A landscape with many valleys, sampled at points; each row gives a point and its height.
From any point a ball rolls to the lowest of the 2 points nearest to it. It stops when none of these is lower. Distance is the straight distance between rows; heights are no part of it.
Q_207: [ 25 -32 -50  22  20   7  20  -7   0   2 -11 -32 -21 -16  -4  53  19  17
 -10 -20 -34  42   9 -39  25  18   2 -15  37 -39  45  21 -33  40   8 -37
 -74  22 -41]  (h 2.01)
Q_731: [ 16  11   1   4 -11   6 -24  16 -36 -41 -17  30  34 -12  28 -41 -15 -15
  -3   9 -32   3  15  22  -3 -58  46  35   3  49 -31   5 -20  -5  -7   8
 -10   3  36]  (h 6.15)
Q_176: [-30 -31 -30  13  -1 -32   5   3 -41  29  -8 -13 -44 -88  32 -24  29  18
 -12  17  31  11  36  15 -48 -10  70  13 -26 -45  44 -36  -4 -16  24  33
 -27 -32  43]  (h 5.04)
Q_145: [-22  46  54   6   6  20 -10 -14  14  17  12  12  44  35  -7 -13  29 -25
   8   5  55 -39 -10  74  36  13 -36 -70  -6  51 -37 -47  24 -20 -28   5
  24 -13 -30]  (h 5.03)
Q_708: [ 21   6 -21  16 -25   2 -38  36 -17 -52   0  42  20  23 -56  31 -37  -2
 -24  -5 -59  25 -14 -46 -20 -14  -1  40   2  28 -28  45 -46  20 -11   6
 -12  61  17]  (h 1.48)
Q_368: [ 42  12  18  -3   4  27  13 -15  43 -24   9  18  -3 -47  95 -29 -19 -48
   5  50 -38 -17  29   4  36 -11  26  23 -27 -49 -18  33 -24  -7 -14  39
 -43 -32  15]  (h 4.13)
Q_25: [  1  28 -21  13  27  15  13  23  10  34 -13  25 -15 -36  32 -23  29   8
 -14   5  21 -34 -10  33  13  21  21 -57 -34 -19 -13 -56  29 -51  -2 -23
   7 -31 -17]  (h 4.98)
Q_227: [ 25 -39 -18  16 -26  18   4  -4  26 -62  28 -11  15   1  16  35 -23 -26
   3  58 -90  47   7 -60  -4 -20  10  63 -22  10 -31  62 -23  30   7  45
 -32  15  28]  (h 1.55)
Q_327: [ 39  17  10 -32  51 -44  24 -22  18   5 -32 -10 -23 -66  59 -28   2  -3
  20  17  50 -35  17   2   4   8 -19 -15  22 -70  36 -16 -13 -19  30 -37
 -28 -24 -15]  (h 1.88)
Q_460: [ 32  21 -66 -39  27 -12  31  12  32 -33 -24 -38 -33  51 -54  56   7  34
  19 -10 -43 -30 -42 -33  47  22 -41  34 -19   5 -13 -31  -5 -26  22 -50
 -35  60 -27]  (h 3.84)
Q_146: [ 29  57   0 -35 -34  45 -18  -7  63  14  11   7  14  12 -18 -11   0 -42
 -23  37 -74 -36 -12   1  73  -2  -7  18 -48 -30 -44  28  35 -17 -48  12
   7  47  12]  (h 5.00)
Q_72: [ -3  82  27  32   1   8   5  15  12  15  15  30  36  11  23  -1  17 -20
  29   4  10 -39 -28  43  49  25  -8 -52 -39  47 -22 -54  28 -23 -31  22
   8  29 -19]  (h 5.21)
Q_703: [  0  55 -38 -23  23 -25  21  31  28  24 -11  45  -6  22  -5  25 -11  71
  -3 -82  -4 -33 -38 -10  21  35 -54  -2  -1 -14 -36 -24  22  -8  20 -15
 -30  14 -53]  (h 5.68)
Q_6: [-40 -36  18 -10 -26   8  10 -27  17   2  20 -77 -31  -1 -18  42  44 -32
  -7  40  -3 -10   1   3  27  19   8 -43  -9 -34  29   2  -1  -2 -10   8
  53   9  -6]  (h 4.73)
Q_265: [-95 -33  54  35 -16 -32  15   9 -42   8  36  24  14   6 -37  47  15 -27
  -5 -27  14  54  -9 -25 -40  -3   3  -5  -5  -8  15  16  17  -5 -17  70
 -12  15  14]  (h 3.73)
Q_166: [-37  80  64  13   1 -50   0  31 -29 -33  14  51  17  27 -17   6 -37 -31
  37 -25  43 -24 -28  25 -32   9 -34  10 -12  -6  -3 -10 -19 -17  -7  40
   8  31 -29]  (h 3.89)
Q_858: [ 14  52 -13  26  10  72  -8  30  36  70 -14  84  55 -46  58 -12  -3  33
 -19 -24 -27 -15   6 -10  40   3  61 -15  -8  -2 -23  -5 -17  10 -48  27
 -30  15  -4]  (h 3.77)
Q_66: [ 38  10  15  10 -26  20 -18 -23 -16 -50  14 -27  13 -21   8 -52  14 -67
   9  98 -35   0  18  55  15 -42  11  12 -15  38 -25 -13 -24 -36  -8 -10
  19  -3  13]  (h 6.47)
Q_891: [ 35 -25 -38 -16   7  16  17 -26   2 -37  -4 -98 -22  20 -36   9  13 -14
  20  70 -52  14 -18  -7  24  -2  -5   5 -11   4  19 -14   1  -6   8 -52
  24  15 -12]  (h 5.28)
Q_845: [ 20  46  34   4   8 -11 -32 -24 -38  47 -13  17  49  10   3 -26 -17  33
  40 -58  21  -1  13  -2   0  -4   6  -5  68  23  29 -15 -10  16  13  14
  11  43  -8]  (h 1.87)
Q_868: [  4 -10 -42  21 -19  15   7  20 -26   6 -10 -52 -19  -8 -28   5  49 -10
  -3  22 -29   9  23  29  12 -15  62 -29 -15  36  17 -50  20 -25  11 -26
  40   9  10]  (h 5.65)
Q_70: [  1  -4  -5 -30 -25  67 -26  21   8  30  -1  30  45  32  -9 -37   6  16
 -21 -14  -7  11  15  34   8 -28  23 -21  16  72 -65  -6  63 -12 -17 -13
  45 -28  32]  (h 4.09)
Q_3: [  6 -11 -45  18  36  -6  35  20   1  13 -20  18 -33 -22  -9  49   0  61
 -27 -44   2  11   3 -33 -15  21  -9  -4  32 -31  20  13  -8  36  18 -51
 -77 -22 -55]  (h 1.40)
Q_526: [ -7 -42 -40 -46  14 -25   3   0  18   9 -22 -27 -58 -37  18   9  16  24
 -28  -9  18  -7   9 -26 -26  14  18  -2  -4 -58  25   4  35 -14  35 -45
  33 -38  21]  (h 3.30)
Q_917: [-55 -40  54 -43   7   9   7 -27  17  16  28 -22  -6  26  -9   0  24 -43
 -28  35  37 -39  -2  42 -15 -17  -5 -21 -43 -11 -39  -5  49 -54 -18  15
  67 -62  24]  (h 6.46)
Q_769: [  8 -51  -4  10  -7  48   8  -8 -15   1  11 -34   7  30  25 -17   5  17
  12  13  -8  60  26 -13  15  -5   4 -23  47  51   0  15  11  34   6 -22
   7 -30  24]  (h 3.49)
Q_298: [ 29 -36   6   4  -7  -4   3 -47  13 -65  31 -80 -26 -16  -2  13  -6 -58
  35  87 -28  40  -6 -11  -3   2 -36   9 -12 -27  32  23 -28  11   7 -25
  11 -24  -7]  (h 5.08)
Q_521: [ -5 -16 -15 -30 -25  25   0  -3  30 -12   9 -55   7  35 -40   8 -19   8
   3  34 -54  19  -4 -47  12   3 -14  45 -32  17 -25  39  39  23  -9  18
  51  42  57]  (h 4.86)
Q_214: [ 16  55   3 -35  42 -54   7  18   7   6 -31  50   4  14  -9 -10 -15  36
   5 -63  43 -42 -32  22 -11  26 -72 -17  24 -19 -17 -33   4 -38  33 -44
 -28   8 -51]  (h 5.79)
Q_982: [ -2 -18  -5   0 -31  -2   1  -1  18  -8  20 -28  -2  41 -21  28  -3  26
  36  -9 -28  33  -7 -50  16  31 -28  15  11   7  19  36  27  46  -2  36
  20  33  34]  (h 4.66)
Q_413: [  2  62  10  38  20  17  38  30  23  21   2  41   6  -1  55   9  -5   9
  24 -11 -14 -24 -27  -6  40  29   6 -13 -28  11 -14 -26  16   6 -33  24
 -47   7 -31]  (h 5.40)
Q_747: [ 41  56 -19 -46  42 -52  11 -23  14  25 -37   5  -5 -54  51 -16   3  37
  33 -24  19 -52  -2 -15   0   9 -19   0  28 -56   7 -43  -3 -49  43  -7
  -9  25   3]  (h 2.44)
Q_677: [-77  -9  30  14  -1  15 -11  -5   6  78  37  14  16   8 -21  -7  48   3
 -25 -59  80 -31   2  13  38  26 -28 -71  22  -1   2 -14  -2  19 -32  14
  14 -22 -22]  (h 3.99)
Q_946: [ 44  13 -24  39  26  17  26  -3  24  38  -2  -9  -7 -56  21  39  15 -10
 -15   4 -22  22  22 -33  45 -13  27   0  26 -24  41  33 -47  48 -36  -3
 -98  10 -44]  (h 2.56)
Q_586: [ 21  40  10 -50  15 -31  10   7  12 -12 -21 -25   5  45   7 -32  -9  26
  16  -5  11 -50 -29  29  -1   2 -11  37 -15  35 -27 -25  46 -29   5 -12
  58 -15  26]  (h 3.35)
Q_407: [  5  18   0 -40  13 -49 -56   7 -11   4 -22  13   6  66 -99   8 -18  37
 -28 -49  13 -28 -33   1 -36   6 -41  23  -4  10  -9  -7  23 -20  11 -39
  62  29   3]  (h 5.99)
Q_694: [ 40  48   9 -50  31 -66  36  -2   5 -20 -23 -14  -5  13  53 -34 -14  43
  57 -26  30 -47 -27  -2  -3   7 -28  27  24   4  -7 -37   9 -40  39  -7
  24  14   1]  (h 2.91)
Q_425: [ -6  10 -46  71 -16  -9  42  46 -14 -24   7 -12 -53 -23   6  40  19  -2
   5  20 -59  -2  -1 -10   9  24  54  17 -34 -19  21 -21 -12  10  11  25
 -51  19 -22]  (h 2.83)
Q_472: [ 44  27  -4   1  51  -3  15  18   5 -39 -40  36  -7 -18  30 -14 -19  14
 -26  14  10 -48  -6  29  -2   9 -21  -2  19  13 -31 -15 -25 -27   3 -58
 -41 -23 -65]  (h 5.41)
Q_90: [-57 -28  51 -10 -25  14   8 -22  -4  15  18 -29   0  51 -15  18  28  -4
   8   2  44  -9  -3  42 -12  -7 -15 -30  -2  25 -27  -2  24  -8 -21  32
  64 -13  15]  (h 6.57)
Q_153: [-34 -33 -24  56  -2  15  49  39 -38 -29  13   4 -51  -8  17  13   6 -13
   1  37 -28   9   6  34 -14   2  49   9 -62  14 -11 -41  -2 -10  -6  29
 -59 -39  -6]  (h 2.25)
Q_921: [-18  57  41 -12  12  -9 -19  12 -29  21  -2  54  65  25   9 -36 -27   9
  20 -42  67   1 -14  45 -11  -8  -7 -16  35  45 -13  -6  10  -1   3  -1
  15  -5 -16]  (h 2.45)
Q_40: [ 24 -28 -28 -38  23 -37  31 -25  12  -6 -22 -26 -44 -15  32  20  -1  52
  26 -33  15  -2  -4 -54  -7  22 -22   9  30 -46  31   4  17  15  46 -31
  -9 -16  17]  (h 2.86)
Q_872: [ -6 -46  18 -50  16  24  -8 -14  23 -18   8 -11 -11  37 -26 -19  -2 -34
 -38  44   4   4  -1  29 -15 -19 -24   9 -35   1 -32  19  50 -27 -13 -43
  37 -66  32]  (h 6.33)
Q_648: [ 22  14 -16  38 -30 -15   2  24   8 -69  13  -6 -12  -2 -29  55 -18 -39
  -1  42 -66  28  -4 -47 -15   5   9  39 -31 -15   1  34 -57  19   1  28
 -44  60   8]  (h 0.68)
Q_530: [ 43   5 -40 -15   4   0   2  -9   4 -17 -21 -21  -9  68 -36  14  -7  44
  44 -33 -24  -5 -16 -42  39  11 -51  16  32  33  -9 -21  -2   0  30 -41
 -20  55 -12]  (h 4.10)
Q_712: [  7  -5  54 -30  -4 -17   2 -27  25 -20   6 -38  -9   5  43 -11   0 -18
  39  27  18 -17   0 -15  12  12 -35  18  14 -23  15  31   9  13  13  24
  32 -13  37]  (h 4.32)
Q_808: [-19 -12 -61  -2   0 -34 -23  49 -31   7 -36  37 -22 -41 -18   5  -7  50
 -51 -44   9  23   5  -8 -78  -3  30  22  -3 -34   5  15   8  -4  32 -34
   6  -4  10]  (h 2.64)
Q_64: [-41  36  -6 -29  -3   0 -21  31   4  97   4  41  26 -40  11 -21  28  31
 -13 -64  49 -20  -2  15 -17   9  41 -37   0 -35  -5 -17  26 -17  -4  35
  48  -5  21]  (h 6.67)
Q_312: [-51 -55 -28 -13 -12 -22  28  51 -38 -46  17  20 -21  56   2   1 -17  35
   6  -3 -15  11 -25  -5 -59 -32  25  53 -55  39 -32 -23  24 -13   8  27
  -5 -44  30]  (h 3.29)
Q_264: [-28 -17  -9  -4   7 -46  33  46 -19 -35   7  18 -32  33  17  12 -23  27
  13 -29  31  16 -25 -17 -70  13 -14  35 -28 -12   7   7  18   8  19  15
 -17 -46  17]  (h 3.66)
Q_887: [ -5 -57   8 -10 -13 -39   1  -7  21 -49  12 -25 -11  -2  30   6 -21 -16
  36  41 -19  29  -3 -39 -22 -18  -7  51 -23 -20   8  32  11   6  19  50
  18 -12  78]  (h 4.00)
Q_516: [ 17 -19 -33  31 -25  15 -54  25 -24  -3 -12  37  11  37 -91  43 -30  -1
 -31 -19 -45  56  -5 -26 -14  11 -12 -12  26  35  13  27 -17  22   8 -45
  -5  51 -19]  (h 2.07)
Q_942: [-24  16  58  -8  19  12  31   8   9 -12  19   7  -4  42  19 -26   7 -26
  25  15  67 -20 -12  61  10  21 -46 -33 -15  37 -23 -28  44 -21  -7  -1
   9 -66 -35]  (h 4.83)
Q_58: [ -6  32   8   1   9 -71  41  15 -31  -2  16  -2 -10  48  13  11 -29  56
  50 -74  50  10 -35 -29 -51  31 -36  32  19   1  42  -3   8  27  31  36
   5 -13  -1]  (h 3.95)
Q_612: [  9  20  -1 -15  -8 -14 -40 -11 -15   2 -13  -3  -2  29 -89  20  -2 -25
 -40   7 -12 -15  -2  22 -10  -1 -22  -3  -8  15  -8  -2  14 -27  -2 -36
  45  36  -8]  (h 6.09)
Q_134: [ 16  43  -6  15  57 -10  29  62 -18 -51 -18  60  -3  31  -7  10 -26  42
 -26 -29  17 -39 -27  18 -41  20 -22  21  -8  44 -43  -1 -27  -1  -2 -44
 -34 -28 -77]  (h 5.56)
Q_550: [ 32  29  -7  28  33  31  39  -6  46 -34 -12  16 -20 -42  78  16  -8   6
  -8  33 -43 -30  24 -13  26  26  29  51 -25 -28  12  19 -47  13  -9  34
 -74 -24 -47]  (h 3.67)
Q_549: [ 40  29 -10  48  25  55  18  -4  30  70   2  20  29 -67  69 -11  16   2
   5  19 -11   0  15 -16  49 -19  67 -29   7  13  18 -15 -21  34 -50  28
 -52  -7  11]  (h 3.24)
Q_926: [-16 -33  24  12   1 -26  24 -27 -33  -5   7 -38 -21 -46  54 -27  14   4
  33  13  46  22  28   6 -34 -21  44  31  -1 -14  52 -15  -7  10  15  52
  -7 -42  61]  (h 5.25)
Q_290: [  6  42 -22  24  49 -10  37  27 -17  -9 -35  42  -6 -16  54 -40  -3  35
 -10  19  40 -51 -35  57 -16  14  19 -18 -34  33 -24 -63  12 -45   2 -33
 -16 -51 -45]  (h 5.20)
Q_538: [-16 -76   8   7   6  -3 -12 -59 -10   1  16 -82 -32  -3  -7  20  13   1
   2  26  30  18  14 -13  -4  -2   9 -36  17 -29  48   4 -24  11  14 -11
  62 -22  18]  (h 4.93)
Q_38: [-48  18  14  26  21 -18  14  36 -48  53  -5  35  12 -41   1 -52 -12  13
  -1 -20  84  12 -12  55 -69 -28  42 -16   3  33  21 -42  10 -14  -3  -1
 -23 -39 -16]  (h 3.34)
Q_95: [  6 -39  26  26  15   4  53 -15  -7 -60  35 -62 -36   0  46 -12   3 -45
  40  82   4  25   5  13   0   1 -11  -4 -17  -3  27   4 -19  12  13  -4
 -34 -52  -6]  (h 4.87)
Q_715: [-27  17 -12  38   3  10   1  40 -10  40 -16  28 -16 -57   2   1  25 -25
 -18  -1  10  -7  18  30   2  17  52 -36 -43 -25  16 -31   3 -30 -16  19
 -25  -3  -2]  (h 4.75)
Q_221: [ 23 -11   1 -51 -37  59  -2 -37  51   8  27 -48  16   2  18 -18   6 -19
  12  55 -54  13  12 -26  57 -10 -13  23  -9   4 -12  39  19  18 -19  11
  41   5  52]  (h 5.11)
Q_780: [ 26  11   5 -46  -3 -12 -56   7  17  26 -30  48  34  -1   5 -28 -26  27
 -30 -40  11   7  12   4 -17 -11  -9  11  39 -18 -16  26  18  -4  13 -41
  43  12  21]  (h 6.44)
Q_109: [ 21 -13 -15   1 -23   1 -65 -73  -3  42 -30 -28  21   8 -50  13  21  -1
  -4 -26 -20  -3  27  -4  33 -10  17 -48  48 -21  23 -17 -30  -2  20 -16
  45  80 -13]  (h 2.80)
Q_385: [ 29  43   5  31   1  10  -6  -4  10   3  -2   6   9 -44  11  13  -1 -39
   2  23 -33  12  16   2  50   0  -3 -25  23 -21  25  10 -37  28 -19   3
 -64  46 -25]  (h 3.00)
Q_589: [-34 -94  22  17   1  -7  -9 -39 -40   3  12 -51  -5 -20  21  -4  -1  -2
   8   5  37  55  30 -14 -39 -24  40   7  26  -2  40   5  -8  12  29  32
  38 -42  67]  (h 5.13)
Q_727: [-26  24  30 -27 -32 -18 -26 -27  49  30  32  10  26  22   7   7  23   5
  16 -65   4 -31  -4 -30  52  31 -63  -7  25 -18   0  42  17  35  -4  48
  -1  35   9]  (h 4.77)
Q_322: [ -2  47  -9  15   6  -3  17  34  15  39   9  42   8   7  22  21 -12  49
  10 -63  -2  -1 -25 -22  20  33 -10   3   9  -2  -6   9  13  39   0  21
 -53   4 -25]  (h 5.55)
Q_156: [ 31  11 -42  -6  18 -12  43  24  42 -48  -8  -7 -40  22 -11  59  -3  28
   6  -1 -54 -31 -26 -51  14  42 -25  22 -21 -26  -8   4 -16  10  10 -20
 -48  27 -41]  (h 3.58)
Q_144: [-33 -67 -26  34  10   3  43  32 -47 -55  19  12 -25  17  32  16 -12  30
   1  11 -26  31  15   1 -54 -17  42  53 -33  37  -7 -12  -8  21  12  38
 -58 -51   4]  (h 2.84)
Q_582: [ 18 -54   7  11  -6  58  25 -19   5  10  39 -33   3 -14  57  -1  13 -17
   5  32 -13  57  20 -35  36 -16  26   7  30   6  18  51  -6  45  -4   6
 -29 -42  37]  (h 2.97)
Q_653: [-19   9   3  16  22  -6   4  71 -29 -44 -18  79  -4  -2 -14  -5 -26  -2
 -41  -9  19 -16 -16  49 -61  -8   8  24 -34  25 -49 -14 -22 -32  -6 -26
 -47 -40 -55]  (h 5.70)
Q_118: [ -2  -5   0 -38 -13   7 -11  18 -13 -11 -10  13  13  63 -13 -18 -10  30
   7  -8   2   9 -11   9 -10 -21  -5  20  10  59 -42  -4  46  -8  -3 -19
  45 -19  25]  (h 3.72)
Q_979: [ -4 -33 -39 -32  -6  -1   0 -49  30  19  -8 -52 -14  66 -40  15  38  35
  34 -47  -2  -5   7 -31  47  24 -54 -22  29  15  11 -27  17   1  29 -30
  16  43  -8]  (h 4.33)
Q_202: [-40  45  15  37  18 -15  17  19 -24  61  -7  11  11 -20 -14   4  10  18
   4 -49  68  -9  -3  42 -15  15   7 -61  12  15  26 -71   1  -8  -3   2
   6  -2 -31]  (h 3.70)
Q_473: [ -3 -42  -7  37 -35  35  33  -6   6 -17  50 -31 -15 -19  38  27  19 -45
  17  50 -47  39  17 -26  26  -3  20  15 -28 -18   7  44   2  19 -10  61
 -39  -2  26]  (h 2.33)
Q_433: [ -7  11  57  15  16   6  38  -7  -4 -18   9 -21  -7   2  44 -27  -1 -24
  42  23  56   0   6  23   2   5 -16 -28   6   7  16 -17   9  -1 -11   6
 -15 -42   1]  (h 4.60)
Q_147: [  9  29 -23 -35 -19  67  -7  24  64  28 -13  32  12  36  -5  -7 -27  20
 -35  -6 -77 -40 -10 -20  53   9   1  34 -28  -7 -62  30  36 -10 -43   8
  14  19  11]  (h 4.78)
Q_306: [-10   8  34 -21 -13 -10 -44  -8  17  57  26  52  41   0  10 -20 -18  15
 -17 -84  36  14   0 -28  19  11 -44   5  50 -21  17  66  -3  47  -8  14
 -19  10   4]  (h 4.94)
Q_895: [ 28  34 -37  30  16  11  20  40  24 -38 -11  10 -19  -5  33  47   7  18
  -1   2 -81 -29   2 -31  17  34  36  44 -16  -1  -4   7 -41  13  -5  26
 -50  27 -36]  (h 3.25)
Q_347: [ 26 -44   7 -24 -19  61 -11 -66  18  -8  30 -58  26  28   4 -27  30  -6
  32  27  -6  26  18 -15  58   7 -48 -47  53  44  13  17   0  45  11 -24
  21 -11  -6]  (h 3.93)
Q_392: [ 11 -12  11 -21 -21 -26 -29 -51  34 -41   9 -53 -13  28 -51  26 -21 -22
  13  36 -17   2 -16 -45  13  26 -67   9 -11 -24  19  34  -7  27   1  15
  34  39  -4]  (h 4.44)
Q_669: [ -9 -66 -18 -46   4  29 -25 -21  31  28  16 -37 -19  21 -42  -5  31  -8
 -51  20   3  13   2   5  19  12 -13 -39  -9 -12  -1  15  35  -9   1 -67
  49 -63  11]  (h 6.19)
Q_432: [-16 -82 -14 -17  -2  33 -26  -7 -17  41  -2 -32 -11  -9 -22  -9  37   4
 -46  -1  35  29  34  13 -18 -21  41 -48  21   1  11  -8  27 -11  20 -46
  67 -61  34]  (h 6.05)
Q_81: [ -4 -34 -12  36 -41  29   5  -3 -30 -23   6 -57 -17  20 -54  22  23 -25
  10  46 -42  50   9   0   6  -1  11 -24   0  47  18  -7  -5  11  -3 -10
  34  26  -6]  (h 5.47)
Q_548: [-28 -22  16   7 -24 -48 -32 -12 -36 -14 -18 -13 -21 -64  -4 -15   4 -29
 -10  33 -10   5  48  29 -30 -24  49  16 -22 -50  30 -20 -34 -22  14  25
   4  20  38]  (h 4.79)
Q_864: [ 13 -29  37   5 -20 -32 -62 -65 -12 -17 -21 -25   1 -42 -20   4 -30 -60
 -22  54  -3  17  26  16 -29 -30  10   4  -6 -65  20  22 -59 -12  14   5
  45  25  10]  (h 4.55)
Q_130: [-54 -65  -6  25 -20  -5  -5  32 -19 -21  14  31  -4  17 -59  49 -14  -9
 -17 -15 -23  73 -11 -30 -53  -5  -5  -2  -9   8  -3  24  11   4   5  12
  -8   1  18]  (h 3.44)
Q_503: [ 42  40  44  -3   5 -19   4 -43   0 -50  -1 -38   0  -5  19 -29   1 -69
  31  73 -11 -29  -1  33  30  -3 -26 -11   5   2   5 -11 -21 -21   0   1
  19  27 -17]  (h 6.60)
Q_380: [-46 -14   3  -5  30  26 -16   9  21  83  28  39  -1 -61  -6 -22  40 -35
 -39 -33  80 -40  -1  12  44  32  -2 -66   8 -55  21  -9 -11  12 -21  -5
  -6 -25 -18]  (h 4.23)
Q_915: [-10 -15 -17 -22 -21  81  -5  22  32   6   3  60  23  39   6  -3 -10   6
 -36  -5 -58   6  10  -6  12 -31  30  20 -14  29 -69  29  37 -22 -32   5
   2 -24  22]  (h 4.48)
Q_451: [  4   5   9  10  -3  -9 -21 -23 -22  29 -17 -20   6 -14  -9   2  16   5
  14 -28  12   3  30  -9   8   4  16 -31  42 -21  41 -14 -11   7   9   4
  12  38   7]  (h 2.38)
Q_778: [ 18 -22   9   5 -40  22 -34 -38 -25 -42  19 -37  17 -33 -55  -7   2 -90
 -26  90 -53  32  11  24 -22 -42  -6  16 -32  16  -4  11 -23 -28  -6 -36
  30   1  -9]  (h 6.32)
Q_244: [ -2  44 -12  34  10  17  -7  36  13  48 -19  88  45 -71  45 -21 -20  -9
 -26 -14  -8  -2   4  23  -4 -26  59  25 -22  -4 -22   5 -27  -7 -36  29
 -66  11  -6]  (h 4.15)
Q_483: [ 10  17   1 -54 -14   3 -20 -44  67   9  -2 -35  15  55 -25  -7  16  15
  14 -19 -26 -35  -3 -27  67  14 -71   0   4  -4 -25   6  41   9 -10  -5
  15  40  -2]  (h 4.56)
Q_983: [-14  44 -25 -44 -36 -21 -49  37   1  51 -18  41  24 -21   0 -10   0  44
 -13 -79  -7  -2   6 -12 -21  -8  34  16   9 -19 -15   1  23  -6   6  18
  69  34  39]  (h 6.56)
Q_779: [ 46  24  19  21  17   7 -26   8 -41 -39 -29  32  34 -21  16 -59 -39 -31
 -12  27  12  -2   7  53  -7 -43  14   9  21  40  -9  11 -50  -9  -8 -43
 -23  13 -16]  (h 6.00)
Q_571: [ 36  28  11 -31  31 -55 -38  15 -29 -28 -25  46   7  46 -36 -14 -42  25
  -5 -63  31 -23 -27 -14 -53   7 -45  14  21  -5   7  -9 -12 -17  34 -44
  24  26 -30]  (h 5.90)
Q_932: [-53 -35   9 -18 -10  19   2 -44  30  55  42 -32  -2   7  11   4  61  -8
   3 -18  56 -65  -2  -2  80  19 -12 -65  22 -17 -13  -9  -3  16 -12  32
  58 -15  17]  (h 4.26)
Q_713: [-20 -44 -54  15 -15 -22 -19  56 -36 -34 -17  21 -28  -3 -60  27 -18   8
 -41   4 -29  40  -5   0 -58 -15  33  32 -32   6  -8  -5  -6 -17  17 -20
  -5  -1  22]  (h 3.09)
Q_980: [  5 -18  23  22  17  -1   1  25 -24 -46 -16  43  -2  -2 -17 -16 -38 -30
 -25  20  15  34   5  33 -45 -25 -17   8   3   5 -15  17 -30  -2  -2 -49
 -45 -29 -24]  (h 5.84)
Q_287: [-19 -31  -5   7 -16  28 -11   6 -37  31 -13 -24  -1 -36  21 -40  38   0
  -6  13  23  11  47  40 -18 -28  79 -25   4  18  -5 -42   8 -17   5   3
  42 -26  46]  (h 5.86)
Q_149: [ -6  39 -14  31   8 -40  31  26 -39  37  -3  22  12 -37  25  -4 -18  33
  17 -50  32  24  -3  -8 -54 -22  27  48  13   0  43   6 -14  17  -8  43
 -51  -8  -5]  (h 4.22)
Q_843: [-42 -17  -3 -29 -25  25  18 -62  41  40  35 -85  -8  33 -36  25  59 -11
 -11  26   8 -64 -18  16  66  18 -29 -49 -30 -16 -19 -16  31  -1 -30  22
  55  16 -13]  (h 4.51)
Q_462: [ 33  79  18  33 -20   1 -14  -4  18 -10   1  34  45   5   3   6 -11 -15
  26 -18 -32  -5  -6 -19  62  11 -45  -2  37  22 -10  18 -22  41 -24  26
 -65  78 -27]  (h 3.38)
Q_825: [ 10 -10 -77  12  32  -9  18  36 -39  15 -51  25 -36 -39 -18   8   6  62
 -43 -25   4  12  11  -8 -50  -3  40 -19  36  -3   5 -24  -5 -13  33 -72
 -29   5 -38]  (h 2.10)
Q_914: [ -1  12 -41  47 -10  15 -13  41 -31  32 -15  36  11  13 -52  30   1  40
 -22 -61 -24  32   8 -10   6  10   7 -33  36  27   2  -9  -6  25   3 -43
 -45  44 -42]  (h 2.54)
Q_19: [  1 -10  42  -2 -26   6   5 -68 -18  -4  10 -58   7  58 -63   7   4 -19
  -3  53  24 -32 -14  42  -9 -16 -16 -31  -9  41 -31 -22  16 -17  -9 -10
  85  -8  -7]  (h 6.68)
Q_877: [  0 -56 -31 -15  -8  -6  11  10  16 -28   2 -36 -54 -17  17   7   3   1
   0  17 -23  16   3 -31 -13   7  22  26 -37 -36  17  22  18   2  20  -1
  20 -31  38]  (h 3.68)
Q_838: [ 35 -17  15  11   2 -13 -55 -27 -45 -48  -8 -23  -5  20 -76 -11 -14 -50
 -22  47 -11   2  -2  29 -39 -24  -4   7 -21  35   6  -1 -30 -35  10 -36
  55  14   0]  (h 6.20)
Q_191: [  15  -59    9  -20  -35   24  -30 -111   25   -6   20  -69   16   35
  -40    1    3   -8   12   10    0   10   -4  -31   39   17  -64  -30
   32    2   17   34  -14   40    1   -7   50   20  -19]  (h 4.21)
Q_210: [ -6 -52  24   2 -37  -5 -36 -52   2 -31  20 -32  12 -46 -10  12 -17 -63
   0  54 -34  49  17 -36 -18 -20  -6  17  -7 -33  16  40 -26   6  10  46
  28  22  45]  (h 4.31)
Q_593: [ -15   12   -6   45   17    2    4   16    8   50  -14   57   -2 -104
   35  -43   -2  -17  -14   25   26  -11   10   32  -23  -34   59    3
  -34  -35   28  -21  -30  -12  -32   19  -84  -26   -2]  (h 4.47)
Q_340: [  7 -14   3  -9  54 -61  27 -30 -13  10 -16 -24 -49 -53  34  -6  -8  28
  11 -20  76  -6   9 -32 -36   7 -21   3  31 -61  71  -1  -4  10  36 -17
 -19 -38  -1]  (h 2.41)
Q_658: [-26  34  16   2  13 -18   8  45 -62 -19 -13  40  36  24  12 -51 -25   6
  21 -27  64  -8 -24  51 -55 -31   6  20  -1  66 -13 -26   3 -19  15  -6
   0 -39 -14]  (h 2.90)
Q_636: [  3  70  40  21 -24 -22  -5   9 -12 -37  12  23  11  41 -30  18 -19 -36
  38 -16  -1 -22 -22  -4   3  35 -47   4   9  17   8   3 -18   8 -15  30
 -13  75 -37]  (h 3.69)
Q_420: [ 27 -15  -8 -14   2  20 -22  11 -10   4 -26  34  30 -35  46 -41 -22  22
 -29 -17   1  21  31   0 -17 -29  50  19  29   6 -24  25  -5  11   3 -14
 -11  -9  32]  (h 6.30)
Q_829: [ 67  39  10 -43 -23  63 -13 -20  50  -3   3 -12  38  10  26 -50  -5 -35
  -8  50 -58 -25  -5  12  74 -22  -7   7   0  24 -55  16  30 -10 -33  -7
  31  10  20]  (h 5.24)
Q_740: [-48 -18  29  51  -7 -43  21   0 -39  56  22   4  -9 -18 -20  32  -2   8
  17 -59  57  50  10 -28 -45  -8  14  18  16 -19  70  18 -14  16 -17  57
 -24   3  12]  (h 3.96)
Q_465: [-47  30  48   2 -10 -70  -1  -3 -13  -6  23  13  -6  71 -32  29 -14  15
  40 -59  49 -21 -33   1 -35  35 -57   1   0 -22  16   1   0  11   8  38
  26  17 -25]  (h 4.11)
Q_849: [  6  -1  26 -23   1  59   2  10  43 -10  11  60  44  -5  67 -14 -27 -22
 -18   9 -48  -3  20  -8  23 -25  13  22   0  -2 -57  49   0   8 -41  34
 -33 -25  12]  (h 4.54)

For each start below, name the point where the ball stops.
Q_221 => Q_648
Q_176 => Q_327
Q_420 => Q_3
Q_503 => Q_327
Q_25 => Q_3
Q_149 => Q_3
